Points, in no order, along strands that fork, close into loops and pass close to each other.
Points whose rows are less than 70.3 apart are linked; no others are. Some points are linked to none.
<1005>: [  2  -6 -17 -13   7   1  41  -9  27  -6 -24 -41   4 -41 -16 -23 -34  17
  -7 -22 -39  14  31   3]
<563>: [ 10  -1   8  33 -36 -10 -19  -1   1 -26  -6   9  11  32   0  22 -15 -10
  27  21  41  -3 -37   8]
<1612>: [ -2   0  -5   3 -10  12 -61  10   4   0  -5  43 -16  -9 -12  13  14  13
  13  43  -5  -8 -51 -35]
<877>: [ 26  -2  11  -9 -58 -16  -5 -44 -14 -29 -14  11 -26  12 -15  34 -53 -22
  10  45   9 -12  -7   5]
<113>: [ 27 -22   9   8  -9   0 -15   8 -36 -31 -41  26  -8 -43  12  -4  27 -37
   7   9  49  -9  -8  29]
<910>: [  3   8 -15   6  12  20 -28  36  30  31  16 -41  19   6 -10   9  41  46
  -4 -11  18 -13  -2  -9]
<1664>: [-12  22   1 -19  37 -38  33  -2  -8 -12  -9   7  -2 -29  24 -25   1 -33
 -19 -31  -8   7  24  23]
<1588>: [ -5   2  13 -19  65  29  28   7  13   1  17 -39   7 -16  12  -4  42  21
  13 -27  25   4  19  35]
<367>: [-10   4  12  20  55  31  21  33  42  12  28 -17   6   4  -6 -11  32  29
  -6 -41   2  18   2 -18]
<1473>: [-17 -22  -3  -9  -3  32 -17 -20  -3  28  10  11 -11  15 -27  23  -4  37
  23  18 -38 -10 -24 -35]
<1586>: [  5 -20 -15 -38  31  48 -13  -4  26  18   8 -39  -4 -15 -26   6  21  59
  16  28  -2  -4  20   6]
<1867>: [-10 -11   2   4   3  21  13  -5  41  23   4 -47  -5  14  -5  11  -1  45
   4  -5  -4  -7  -5  -6]
<623>: [ 19 -16  19  37 -47 -28  -1   7  16 -37 -14  21  -5 -28 -14  -2 -39 -31
  11 -14   8  15 -25   8]
<318>: [ 22  12 -22 -37 -31  -6 -55 -20 -23 -10  -7  30  -3  22 -16  14 -25 -43
  -5  50 -35 -18   4 -30]
<2084>: [ 29 -15  15  10 -78 -25  10 -25 -17 -18 -23  24 -15  -8 -21  31 -62 -32
  11  27  -1  11 -12  13]
<1663>: [-20  17   8 -28  58 -12  43  -3 -24 -16  -5   9  -6 -10  32 -21  21 -20
  -3 -36  -1   9  32  29]
<450>: [ -3   2 -19  23 -25  -2   2  17  43  22 -11 -33  16  -5 -11  -5 -17   9
  -6 -29 -31   0   0 -21]
<1935>: [-14   6  -1  20   7   5   8  26  44  11  -9 -26  11 -12   4  -8 -15  20
 -16 -40 -30  -3 -11  -9]
<1698>: [ 11 -22  14  21 -26  21 -26 -14   1 -12 -27  39 -31  -1  -9  22 -10  12
  30  30   9  -9 -57 -11]
<1292>: [  7  -4 -45 -23 -21  20 -36 -16 -10  22  11  -4  10  25 -17   3  14  10
  11  40 -30  -4  26 -29]
<1917>: [  1   7   3   6  36  -7  -9  29 -16  15  -3  11  15 -16  17  -9  42 -27
  -5 -35  23   2  -8   6]
<1091>: [ 16  -3   3   1   4   2 -30  11 -39   1 -32  15   2 -35  24   2  41 -30
   1   7  44 -25 -18  21]
<133>: [ -1  -1  18  36 -30   4 -23   5  11 -10   6   4  10  50   7  28   0  12
  15  15  35  -8 -58  -6]
<936>: [ -5 -10   6   9 -12  20 -30  -9 -10  13  32  10  -8  52 -12  38   8  38
  13  33   8  -8 -42 -26]
<1921>: [-13  10  -1  -9  -9  10 -52   4   7  21   4  12 -16  -5   4  27  -4  26
   7  37  -8 -21 -42 -23]
<1093>: [-11 -29  -7  15 -10  28  20 -18   1  31  -4   1   1   6 -24  16 -22  33
  17  -5 -36   8 -27 -27]
<176>: [ -2   2  -8  12  37  -2  20  -1 -31   3   7  15  28  12   7 -35  21 -38
   1 -35   2  16  37  -3]
<1828>: [ -6  27  -9  -9   8 -37  39  23  22 -18   4 -11  -6 -26  12 -38 -22 -18
 -32 -32 -24  22  64   8]
<77>: [-19 -17   0 -11   6  28 -39 -16 -17  13  38  35 -12  38 -17  27  24  31
   1  48 -15  -6 -38 -38]
<1860>: [  6  17 -12  -4 -25  -7 -63  -6  16  -8  11  32   2  28  -7  25  -3 -20
  20  58 -19 -19 -35 -29]
<1614>: [ 15  14 -33  -6 -13   7 -61  -7 -35  -2   6  24  15  28   6   6  35 -12
   1  55  17 -21  -3 -13]
<398>: [-12   3  20  15  44   0  42  -6   6   3  26 -13  17  33  23   2  20   7
  12 -37  22  11  18  23]
<1750>: [-16  18  28  17  47   9  26  35  25   6  27  -2   3  14  19  -5  17  16
  -9 -51  11  11 -18 -14]
<740>: [ 21 -22 -10 -26 -48  -9  31 -40 -37  13 -15   7 -13 -45 -33   4 -45 -16
 -25   7 -38   7   8 -12]
<614>: [-10  23  15 -18  -9 -55  41  10  14 -25  13   2 -21 -36  15 -26 -36 -22
 -43 -21 -25  17  35  15]
<205>: [-14   5  -3 -22  -4   5 -36 -23   2  14  -6  12 -19   0  -7  31 -20  13
  -4  45 -33 -28 -33 -16]
<1707>: [ -2   1 -28 -33  -7  19 -44 -21 -18  19   9  14   0  14  -7   0  14  -1
  -6  44 -47 -24   6 -35]
<1009>: [  4   7 -13 -10  23   9 -11   0  -8  23  -4 -47  12   7  18  10  24  27
  -3  17  24 -28  18  14]
<656>: [ -7  -9  -6   1  -3  10  -9   2  18  28   4 -26  -1  15  -5  18  -1  36
   2  20  -6 -11 -15 -12]
<739>: [ -5  -1  11  15  37  21 -17  33 -18  34  18  23  17   0   7  17  63   7
   5 -23  38 -12 -30  -7]
<1171>: [-25  23  33   5  64  13  25  33  20  12  39  31 -12  36  20   3  42  -4
   2 -49  15  12  -8  -7]
<1225>: [ 11 -17   6  22 -12  -2 -10  -6 -34  -3 -24  24   5  -8   1 -14  -6 -21
   5  -5  30  -4 -19   1]
<82>: [ -1 -17  -4   8  41  24  16   2  -6  15   6 -13  18   4   7 -12  21  22
   8 -25   6   2   2   1]
<1822>: [ -4 -12 -22 -39   6  35   2 -46   0   8   0 -28 -16  26 -19  10   5  24
  23  46 -24 -12  37 -14]
<1959>: [  6 -18 -21  13  17  25  -6   1 -39  27  -8   5  29   5   3 -30  37 -11
   3 -12   7  -1   9 -21]
<543>: [ 31   3 -16 -33 -63 -13 -19 -19 -18   7 -13   7 -23 -15 -23  24 -45 -33
 -26  41 -25  -4  20 -12]
<694>: [ 25 -25  10   3 -22   0 -21 -14 -42 -35 -38  18 -18 -31   7  -4   7 -26
   9  40  38 -15  -5  25]
<1872>: [  0 -12  35  10  29  -6  16  14 -17 -20 -26  35 -10 -53   2 -22  -8  -4
  -5 -33  13   5 -45   1]
<1160>: [  5   6  13  -2 -31  -4 -53  -8  31 -25   7  35 -22  19 -12  47 -14 -10
  29  61 -18 -12 -47 -22]
<169>: [ 42 -20   4 -14 -64 -28  -7 -13 -21 -21 -19  13 -15 -50 -27   9 -46 -36
 -25  26  15   3  16   6]
<1942>: [-11  -1  25  20  24  -3  27   2   6  14  21 -23  19  37  17  15  12  15
   3 -22  30   1 -10  14]
<889>: [ 21   6 -20 -18   6  13  10 -17  39 -11 -10 -68  16   5 -11  -4   9  15
  12   1   6  -1  47  26]
<5>: [ -1   6   5  15  33  15   3  35  -5  27  31   7  19  20  -4  10  71   0
   2 -38  29   9   4  -8]
<1784>: [  7   1 -18   3  38  30   2  23  55 -11  24 -32  27   4 -12 -25  36  13
  16 -29  12  28  36   2]
<1947>: [ -1  22 -20  10  26   2 -11  37  18  27   7 -34  27  -9  10  -2  43  12
  -2 -24   6 -14  15   0]
<972>: [ 15  10 -36   9 -15  -3 -18   0 -11  21  14 -30  32  36  -2  -3   1  -2
  18  21   8  -4  38 -11]
<712>: [ 10  -6  -7 -29  23 -12  47 -24 -29 -14 -18 -32   5 -40   5 -35  -3  -4
 -34 -23  -6   3  36  26]
<1747>: [ 15  -1  13  46 -30 -23   1   9  -1 -27  -5  22  19  32   6  -2 -17 -25
  15  -9  36   4 -24   5]
<1476>: [ 15  -8 -20   6 -35  -8 -54   9 -13  10 -41  18   1 -46  -8  -3  -1 -25
 -14  32   3 -19 -13  -9]
<2013>: [ 31 -10   4 -20 -45  -8 -41 -23 -32 -19 -30  22 -24 -17   1  13 -31 -25
  -4  61   7 -20   7   5]
<1424>: [-19  21  32 -23  14 -57  33  -3 -28 -36   3  40 -29 -31  24 -24 -14 -35
 -23 -14   8  28  22  36]
<1472>: [  6   7  -1  14 -19 -26   4   1   8   2 -20 -15   2 -15  11  -3 -32  -2
 -20  -6   3 -12  -2  13]
<836>: [ 18   0  -4 -25 -14   5 -41 -33 -39 -13 -13  21 -13   2   7  12 -12 -29
  -6  61  12 -30  -6   4]
<1844>: [  8 -12  10  -9   0 -24  20 -11 -38 -12 -27   5   3 -42   7 -17 -21 -29
 -25  -6  11  -2   2  28]
<1815>: [ -2  -6 -15 -47 -26   9 -10 -37 -30   9 -28  19 -26 -22  -4  11 -25  -5
 -20  37 -44 -17   2 -12]
<737>: [ -9  -3 -21   8 -34   1 -22  -9  22  20  11 -12   3  30 -12  24 -15  19
  14  19 -25  -8 -20 -24]
<362>: [ 11  12  20  10  -4 -49  -1  35 -12 -33   6  42  -3 -37  12 -23 -12 -63
 -14 -20  23  20  19  24]
<499>: [ -1 -16 -18  13  11   5   4  -3 -43  16  -4  16  36 -12  10 -38  29 -36
  -6 -20   6   8  26  -5]
<1637>: [  0 -12 -10  19  -4  30   5   2  20   6  42 -36  24  47 -18   4  30  38
  18   4  21  18  23  -9]
<1024>: [ 11  -1 -17  -1 -27  -7 -64  -3  -8 -15   5  41  11  28   1  10   8 -15
   6  50  14 -15 -27 -21]
<270>: [ -8   6  24  31  -6  15  12  30  32   5  41 -19  24  58   6  11  21  22
  -4 -32   5  17  -1 -11]
<1117>: [ -8 -35   0  -1  -5  32 -24 -19 -34  20  -7  41  -3  12  -9  -2  10  14
   7  17  -2   1 -39 -30]
<1064>: [  8  -4  21  22 -38 -39  13  19  24 -41  -4  14  -4 -34   5  -7 -56 -35
 -16 -22  -1   5 -10  18]
<1092>: [ -4 -11  23  23  11  12 -21   8 -15  13   8  14   2  21  11  24  31  23
   9  16  42 -10 -41   5]
<1705>: [  8  -2 -14  -6 -21   7 -60   3   1  -9 -35  37 -16 -30  -8   3   6  -5
   9  43  -4 -22 -31 -23]
<518>: [  0 -18 -11 -24   6  49 -17 -13  45  11  28 -45  -2  14 -35  12  27  52
  22  36   8   9  16  -2]
<373>: [-16  30  -4  -7  29   0  16  24  56 -27  17  -7   2  21  31 -29  14 -11
  18 -26 -10  38  59  14]
<1466>: [ -1   1  21  39  -8   6 -17  30  24  19   3   6   5   6   2  10   8  27
  -1 -16  18  -8 -50 -17]
<1825>: [  8  13 -21  10  -7 -18   1  -2  -3   0  15 -32  34  38   9   0   4 -13
   6   2  16  -6  34  15]
<488>: [ -5  16 -18  -7   9   3 -48  24  -6  31  15 -10   6  -2   4  30  61  34
  -8  24  24 -22 -18  -3]
<1243>: [-13 -10  -4 -33  16  38 -22 -30   3  -3  41  -3  -8  47 -22  29  10  31
  13  45 -34 -12   5 -13]
<406>: [  1 -19  -8   5   6  -1  21 -23 -30   8  -3   1  15 -12  -3 -21 -19   0
  -5  -5   1   6   8  -6]
<1286>: [  8  -2 -23   2  16  -1  29 -11  24 -14  -3 -50  20   5   1 -22  -5  -4
   2 -13   2   4  60  14]
<1364>: [-18  -1  -5 -26   4  24 -26 -16 -13  -2  48  28   1  53 -22  28   1   9
  17  53 -31 -13 -12 -34]
<500>: [-37  25  22   1  40 -16  51   2   6 -24  15  13 -10  27  35 -11  -5 -11
   8 -36  -2  32  10  11]
<679>: [-13  36  -2   0  46  -4  18  35  32  -5  -7 -36  -6 -20  22 -20   1  15
  -7 -44 -16   4  10  19]
<1480>: [-12  -9 -17 -23  -2  34   3 -43  19   4  21 -21  -2  40 -27  24  -4  33
  34  40 -28   2  26 -14]
<126>: [-31  47   4 -16  40 -25  33  25  24  -1  -8   0 -28 -20  27 -28  -4  13
 -11 -36 -23  14   6  13]
<1383>: [  0  -9  -6  -7   8  -2  33 -14   5  20 -25 -21   2 -32 -12 -10 -26  21
 -14 -34 -30   0  -7   0]
<1385>: [ 13 -29   7  22 -20  18 -15 -15 -53 -18 -22  46   4  -3 -13 -18   3 -20
  25  23  20   7 -27  -8]
<231>: [  6   2 -16 -11  -3  12 -43  -5 -42  12   2  18   2   9  15  10  40 -10
   5  39  31 -24 -14   2]
<138>: [ 17  -8   5 -16 -12   8 -21 -30 -52  -5 -28   3 -10  -8  20   3   3 -20
  -3  48  33 -21  -4  23]
<1981>: [-22  35  23  14 -17 -50  24  21  18 -29  14  21 -12  13  35 -24 -41 -34
 -17 -26 -17  27  21  16]
<238>: [  3  -7  -9   4  42  19   8  15  -3  21  31 -17  32  26  -2   1  65  -7
  17 -28  31  13  27   8]
<334>: [ 32 -27  24   6 -25 -15 -14   9 -22 -34 -38  18 -17 -85 -11 -19 -11 -17
 -16   2  17  -2 -14  25]
<399>: [ -2  -9   3 -12 -29   4 -16 -39 -28  -4   5  30  -6  36  -8  34 -32  -8
  20  49  -5 -11 -23  -9]
<2041>: [  0  -1 -18 -41 -14  18   3 -38 -11  24 -22  -5 -30 -16 -17  29 -32  17
  -3  33 -52 -18   6 -11]
<1630>: [  0   6   7   5  13  -2   1   7  -5  10 -34  -7 -10 -44   7   8 -15  19
 -12 -11  16 -20 -42  11]
<1601>: [  1  14  -9  -8  25   1 -25  12 -22  27   7 -22  22   1  14  27  50  10
  -1   9  40 -28  -3  16]
<1248>: [ -1   7 -36 -12   7  15 -39  11   7  14  43 -11  13  51 -10  19  48  34
   6  45   1 -10  13 -18]
<1702>: [ -7  11   1  16 -18 -32  29   1  26  -5 -13 -35  12  -3   8  -4 -38  -6
 -20 -25 -19  -7   4  14]
<1315>: [-20  34   8 -19  66   9  19  38  11  12  32  16 -11  10  18  16  55 -13
  18 -54  14   9   7  14]
<469>: [  8 -28 -22 -12  24  49   7 -27  -1  16  -3 -37  16 -14 -10 -33  24  32
  12  -2 -11   2  28  -4]
<954>: [ -7 -21  16  21  37  23  36  -6 -20  15  11  12  11  15  -1 -13  13  18
  -1 -36   5  13 -10 -14]
<1968>: [  0 -15 -15 -20  28  -3  47 -26   2 -17 -10 -32   7 -19   1 -44  -3  -7
 -10 -20 -12   6  51  17]
<1366>: [-21  33  40   8  18 -36  18  25  14 -24 -14  38 -25 -18  34 -14 -14 -24
  -9 -33  13  16 -20  22]
<1267>: [  7  -5   3  -1   3  13 -35   6 -30  10 -34  15  -5 -42  16  -5  23  -1
   6  24  31 -23 -36  14]
<1188>: [  8 -12  -4 -19 -31  12 -31 -23 -15 -20 -18  51 -27  -3 -22  33 -34 -30
  24  50 -39  -3 -21 -17]
<1203>: [ -8   4   4 -22  63  13  39  -3 -16   6  -4 -19   6 -10  21 -17  38  -4
   2 -27  20   1  28  31]
<1636>: [-24  37  18 -20  61  -9  13  40   1   7  -4  38 -24 -21  33 -12  26 -15
   1 -45  10  13 -16  17]
<1722>: [ -4 -18  16   4  38  40  14   6  37  -6  34 -45   8  25 -18   9  45  48
  11 -16  33  20  18  23]
<1371>: [ -6  10  10   8  47  42   7  37  59  -5  35 -20  11   9 -17 -16  48  16
  10 -37  11  37  34   5]
<630>: [ -1   3  18  14   3 -35  29 -11 -35 -27   7  27  14   3   9 -29 -28 -43
 -13 -15  18  13  13  13]
<1372>: [ -2  -1   2  28 -51  -7 -10   0  24   5  -3 -21  15  35   4  24 -23  15
   6  -4  -8 -15 -30 -10]
<944>: [ -5   4 -13   3  15  14 -23  33  10  31  36 -25  14  13 -15  27  72  43
  -5   2  22  -8  -3  -9]
<393>: [-18  26  18 -16  19 -45   8  21 -25 -27  -3  59 -18 -37  19 -24   1 -52
 -20 -19  13  25  26  28]
<103>: [ 12 -23  -3  -3 -35 -31  40 -28 -22  -4 -14  -1   1 -39 -24 -13 -43 -22
 -24 -19 -22  14  11  -3]
<652>: [  7  -1  15  30 -16 -30  19   1 -17 -34   0  24  15  13   5 -14 -25 -45
   2  -5  25  10  -9  17]
<2085>: [  0  -8  -4  33 -26  13 -31  15  24  17 -10  14  -5   9 -11  18  -7  18
   7   2   7  -7 -58 -36]
<1253>: [ 18  -1   3  -2 -48 -13 -20 -33 -17 -29  -7  19   0  36 -14  26 -37 -22
  21  53  15 -11 -16   4]
<514>: [ 14   9 -26 -34 -43 -14 -20 -20 -22   9  -9  13 -11  12 -23  21 -40 -33
  -5  53 -33 -13  23 -19]
<1661>: [-19  12  14   6  41   5  54  -1  25 -19  21 -14  -4  20  21 -15  14  18
  12 -34  -2  19  18  11]
<805>: [  5 -29  23  21   9   2   9   8 -24 -28 -33  35  -9 -58   0 -26  14 -22
   0 -20  16   6 -34  11]
<966>: [ 25   0  33 -19 -23 -54  23  -5 -15 -40   7  10 -13 -49  -1 -15 -40 -49
 -43  -8  15  14  15  27]
<1360>: [ -6   1  -7  12  51  16  25   7 -18  14  26   7  28  26   9 -20  44 -23
  14 -32  12  14  31  -2]
<8>: [-16 -10  11  13  -8  19  32  -9  35  12   6 -40 -10  24   8  25 -16  47
  -2 -22 -14  -1 -28  -2]
<1729>: [-23  29   7  26  -1 -32  20  23  17 -26  10  -1  18  32  29 -16 -23 -27
  -5 -34  -6  15  22  10]
<973>: [  3   8   6 -30  19 -40  43  -8 -34 -22  -6  -5  -8 -48   9 -35  -8 -23
 -41 -25  -7  14  45  27]
<1659>: [ -1  30 -20 -16  29 -23  16  23  30 -10  -2 -21   2 -23  13 -32   1 -24
 -15 -26  -7  14  70  19]
<1713>: [  6  -8  -6  -8   1  -7  46 -38   9  -2  -9 -47   7   9  -8   3 -28  19
   2  -4 -11  -7  24  15]
<1932>: [ 25   1 -23 -11 -57 -24  -9 -16  -4  21 -22 -14   5 -22 -15  21 -48 -13
 -20  11 -16 -11  20  -6]
<298>: [ 10 -26  17  39 -34 -11  -8  -4   8 -19 -35  18  -3 -21 -13   7 -39  -5
  16   2  14   9 -36   9]
<281>: [-12   8  21  41  -9  -6  15  23  35  -5  17 -24  22  52  20   5  -8  13
   1 -36  -2   5 -23  -8]
<1017>: [-11   0  12  -3  36   9  18   6 -18  17 -25   9  -5 -45  10 -16   4   9
 -12 -30   3  -4 -36   4]
<1562>: [ 11  10  -8  15 -20 -20 -32   3  -2  12  -7  -4  20   7  11  21   2  -8
  -1  25  26 -15 -11   4]
<384>: [  8 -16 -19 -14  -8   6   3 -33 -35  16 -18 -16  -2  -5  -2 -15  -6   0
 -13  15  -5 -11  16  -1]
<622>: [-10  28  16  11  37 -22  11  29  14  -6  -3  29 -13 -20  27 -18   1 -25
  -5 -32   0  16 -14   8]
<1814>: [-25  47  18 -16  53 -11  13  39  20   8  14  15 -14   3  42  11  30 -13
  10 -41   8   4   2  27]
<483>: [  5  -6 -31   5 -37   1   2  -6  39  19  -8 -40  12   4 -19  -5 -18  12
   7 -10 -35   1  26  -9]
<33>: [ -2  14 -23 -15   3   1 -49   2   1  24  24   1   4  21  -4  25  43  28
   4  49   8 -26 -11 -20]
<2055>: [ -8 -12  13  16  14  39   7  22  31   4  41 -39  15  46 -32  20  47  42
   6  -1  34  14  11   2]
<653>: [ -8   0  22   1  17 -39  42  -8 -31 -32   0  42  -6 -10  16 -34 -21 -31
 -19 -32   3  27   6  16]
<620>: [ -7 -11   5  15 -12  17   0 -21 -12  15  33  -7   9  55  -9  22  -3  26
  22  14   9 -11 -19  -7]
<1594>: [ 11   4 -13  -8 -71 -18  12 -24   2   8 -19 -17  -3  -5 -19  36 -56  -8
 -10   4 -35   2  19  -1]
<584>: [ 32 -35  24  40 -26 -15   2  22  -4 -57 -10  34 -13 -46 -19 -23 -19 -41
  12 -14  18  19 -10  16]
<672>: [ -5 -18   5  16  15 -11  49 -24 -17  -7 -14   2   1  -5  -2 -18 -25  -6
  -3 -29   0  12  -6   7]
<1538>: [ -6   5 -25 -15 -18  10 -33  -2  24   7  43 -15  11  65 -29  30  20  24
  12  46 -24  -9  16 -25]
<1347>: [  2  12 -20 -41   6  13 -45 -17  -7  15  -6  13  -2  -2   5  13  -7 -12
 -15  52 -37 -36  -8 -23]
<1276>: [  6 -14  -1 -31 -42  -4   8 -37 -33  11 -30  25 -29 -35 -25  14 -40 -12
 -10  30 -30   0 -19  -7]
<2052>: [ -6 -22  -4  17 -21  16  31 -25   4   9  -2 -16  12  24 -18   3 -26  12
  12 -23 -22  11  -2 -18]
<1470>: [-16  39 -17 -10  33 -21  20  36  36 -13   7  -5   1   7  31 -22  12 -25
   2 -33  -1  26  64  18]
<1036>: [ 35 -49  24  21 -32 -17   0   4 -17 -47 -22  33 -21 -68 -25 -24 -20 -33
   6   5  18   7   0  20]
<1778>: [  7  -5  -4 -23   9  27 -20 -19 -54  20 -15   5  12   2  21   7  37 -11
  -8  34  25 -27   2  22]
<1088>: [ -1  24  -3  26  -6 -23   8  25  17  -2   7 -27  30  31  22  -6  -7 -22
  -5 -20  15  -3  20   6]
<1189>: [  9  -6 -20   8 -15 -25  18  -1 -29  -4   9   9  35 -13 -17 -38 -27 -40
 -26 -22  -7  16  43  -9]
<2016>: [  4  -5   1  16   9 -12 -11  16 -15   5 -15  14  21 -17  13 -21   9 -17
  -4 -14  22  -8 -14   1]
<989>: [-15  16  38  37 -10  -6  22  23  34 -11  10   9   6  34  18  -5 -19   1
  -7 -38  -2  10 -32 -13]
<650>: [-14 -10  27  20  12  17  22  -3   9   7  12 -19   3  17  15  20  -6  31
   3 -15  14  -6 -45   1]
<1810>: [-18  36   4 -10  64   3  11  39  55  -2   9 -27  -9  -5  17 -23  27  17
   3 -41 -11  19  16  11]
<1706>: [-10 -25 -22 -18   7  42 -31  -8  -6  32  20   2  -9   3 -28   8  25  43
   5  23 -29  -8  -8 -38]
<599>: [-37  55   5 -24  29 -39  28  25  10  -5  -5  24 -56 -12  33 -29   5   8
 -11 -24 -22  34  33  23]
<109>: [ -2 -18  -5  -6  36  39  30 -23   2  10   4 -36   9  -2   3 -18   9  33
  11 -10   4   1  22   6]
<713>: [ -7   4   9  35   8  -1  -8  25  18  13   0  11  17  -4  10  -7   8   4
  -4 -34  14   4 -30 -15]
<1075>: [-16 -15  11  17  -9  32  -3  26  35  20  34 -34  -1  38 -24  24  28  64
  -7 -10  -7   3 -24 -18]
<874>: [-14   9  10 -10  47  21  18  21  41   1  31 -45   9   7  15   5  41  32
   8 -28  26   7  15  26]
<479>: [  3  -6  10 -13   1  10 -21  -7 -28  13 -36   1 -12 -44  13  -3  -9  17
  -3  11  13 -29 -40  11]
<1629>: [-21   6 -11 -29  -5  14 -10 -35   7  16  -5  -5 -26   7  -4  50 -26  26
  11  39 -49 -21 -17 -14]
<1673>: [  6 -18  13  25 -38   0 -14 -14  10  -7 -23  24 -24  -4 -14  26 -41  -2
  33  20   0  -8 -55 -11]
<463>: [ 23 -15 -12  -7 -29  -6 -38  -6 -39   2 -36  12  -1 -57  -6 -15  -7 -32
 -23  25  12 -15   5   2]
<531>: [  2  -8   4   7 -10   0 -12 -29 -30   9   7   7   4  42   1  17 -12   0
  20  35  15 -11 -13  -4]
<38>: [ -7 -17 -15  16 -24  -3  41 -27   4   8  -5 -10  10  -2 -21 -19 -33   2
   6 -27 -38  20  16 -13]
<1216>: [ 31 -30  14  22 -76 -22   0 -21 -12 -19 -28  36 -21 -27 -38  10 -47 -25
  21  20  -7   9 -19   0]
<89>: [-12  19  34  13 -12 -49  16  17  22 -44 -12  15 -15 -32  25  -8 -37 -26
 -31 -26  10   8 -21  25]
<482>: [ -6   3  16  28 -36   3 -17  14  27  11  25 -20  14  58   5  37  -1  37
   0   0   9 -13 -41  -7]
<522>: [ 13 -14 -27 -33  -2  21   7 -38 -18  13 -16 -25  -1   5  -8  -1  -8  12
   1  33 -23 -19  37   0]
<1579>: [  2  15   5  11   4 -26   8  22   5   4 -29 -15   7 -47  17  -7 -23   1
 -25 -21   4 -13 -25  17]
<1604>: [ 14   5 -17 -22  17  19  -2 -15  21  11  -8 -56  -1   0   1  12   2  29
   7  22  -1 -24  30  19]
<1809>: [-15  19   6   5  13 -10  30  16  36  -1  -5 -41  -1  -5   7 -16 -16  17
 -11 -33 -23  -5   7   7]
<1443>: [ 48 -23   5 -16 -56 -18 -29  -6 -23 -35 -31  12 -32 -37 -18  11 -33 -32
  -5  48  18  -8  12  13]
<236>: [  7 -11 -24  -6   0  33 -17 -10  24   9  30 -41  26  30 -26  -3  28  32
  26  21   7   8  26 -11]
<1901>: [ 12   8 -44  -3 -32  -2 -27 -12  -6  21   9 -14  13  38 -13   0 -11  -2
  14  42 -20 -11  29 -30]
<178>: [-16  -2 -13   5  -9  24 -27  23  36  23  40 -30   3  40 -27  18  31  56
   8  10 -10   4  -9 -32]
<1839>: [-36  59  -4 -34  35 -16  16  40  19   4  -3  24 -46  -3  35 -19  26   0
  15 -28 -14  28  43  19]
<2045>: [ 20 -15  11   3 -31 -32  -4   1  -2 -13 -38   6 -17 -62 -14   1 -40 -11
 -25  -4  19 -10 -15  17]
<216>: [  1  -4 -15   4 -59   0  -1 -31  11  22 -15  -5  -5  15 -14  35 -38   3
  14  14 -32  -7  -6 -11]
<1650>: [ 11 -36  19  25 -23  18 -20 -17 -20 -17 -28  46 -16  -2 -16  -1   5  -3
  28  31  20  -4 -41  -7]
<1420>: [-17 -14  15  18  33  -4  41 -14 -15 -11   2  17   0  -2  -2 -30  -6  -1
  -3 -47 -13  23  -6  -6]
<1048>: [ -8  -6  -4 -12  25  -3  28   2 -13  11 -23  -4  -6 -46   1 -28 -11  19
 -14 -36 -22  -6 -15   2]
<283>: [-24  12  31  22  19 -12  42   7  14 -27   8  29 -10  32  27 -15 -15 -11
   1 -40   3  24 -22   3]
<1103>: [  1 -25 -36 -12  11  42 -10  -9 -31  24  -6  -9  13  -9  -1 -38  36  13
   2   7 -16  -3  20 -11]
<158>: [ 46 -29   4 -16 -53 -14 -17 -10 -41  -9 -20  19  -4 -58 -14 -18 -19 -39
 -37  17  19  -3  19   2]
<1284>: [  8  17 -17 -50  -5   7 -32 -30 -24 -28  -7  32  -9   8  -3  12 -19 -55
 -15  55 -46 -21   6 -31]
<2078>: [ 13 -11 -47 -13 -33  18  -8 -18  22  18  -8 -31   7  14 -35   1 -15   7
  13  16 -41  11  46 -20]
<106>: [-25  45  15  -9  -3 -56  24  19  14 -31  10  15 -28 -10  37 -25 -27 -18
 -28 -15 -15  23  29  16]
<1501>: [ -1 -19  -2   2 -15 -25  62 -21  -7  -5  -1   2   3 -17 -16 -27 -50 -14
 -18 -39 -49  26   5  -4]
<1255>: [ -3   3  24  37   8  16  -5  37  20   8  48 -15  21  52 -13  27  51  28
 -12 -27  26   8 -23 -18]
<1252>: [-32  48   4 -15  57   8  20  47  39  -4  15   3 -26   2  28 -22  27  16
  11 -42 -20  33  31  11]
<338>: [ -2  21 -13   1  38 -10   6  35   8  14   3 -16  21 -15  19  -7  28 -14
   2 -30  10  -3  18  10]
<1656>: [ -9   4  32  24   8  17  -3  35  31  24  45 -28   2  32 -12  29  41  51
 -24  -9  21  -2 -26 -13]

A tip is a point with one link. Name the tips that can be reached along the links from each point below, in the order of the rows.
<500> | <362>, <178>, <1284>
<1225> | <1586>, <1784>, <2085>, <1538>, <2045>
<1822> | <739>, <1216>

How many points has the smallest loop of links through each point below? Write none if it is on no loop.
<106> | none
<599> | 6
<1466> | none

A fork is a point with three links, a tip a point with one. Leave the first point through the second and follow the links. Name the first fork or tip that comes.
<1586>; <518> | <488>
<1424>; <653> | <737>
<1784>; <1371> | <623>
<737>; <656> | <178>
<1366>; <622> | <1784>
<712>; <973> | <1586>
<109>; <469> | <739>
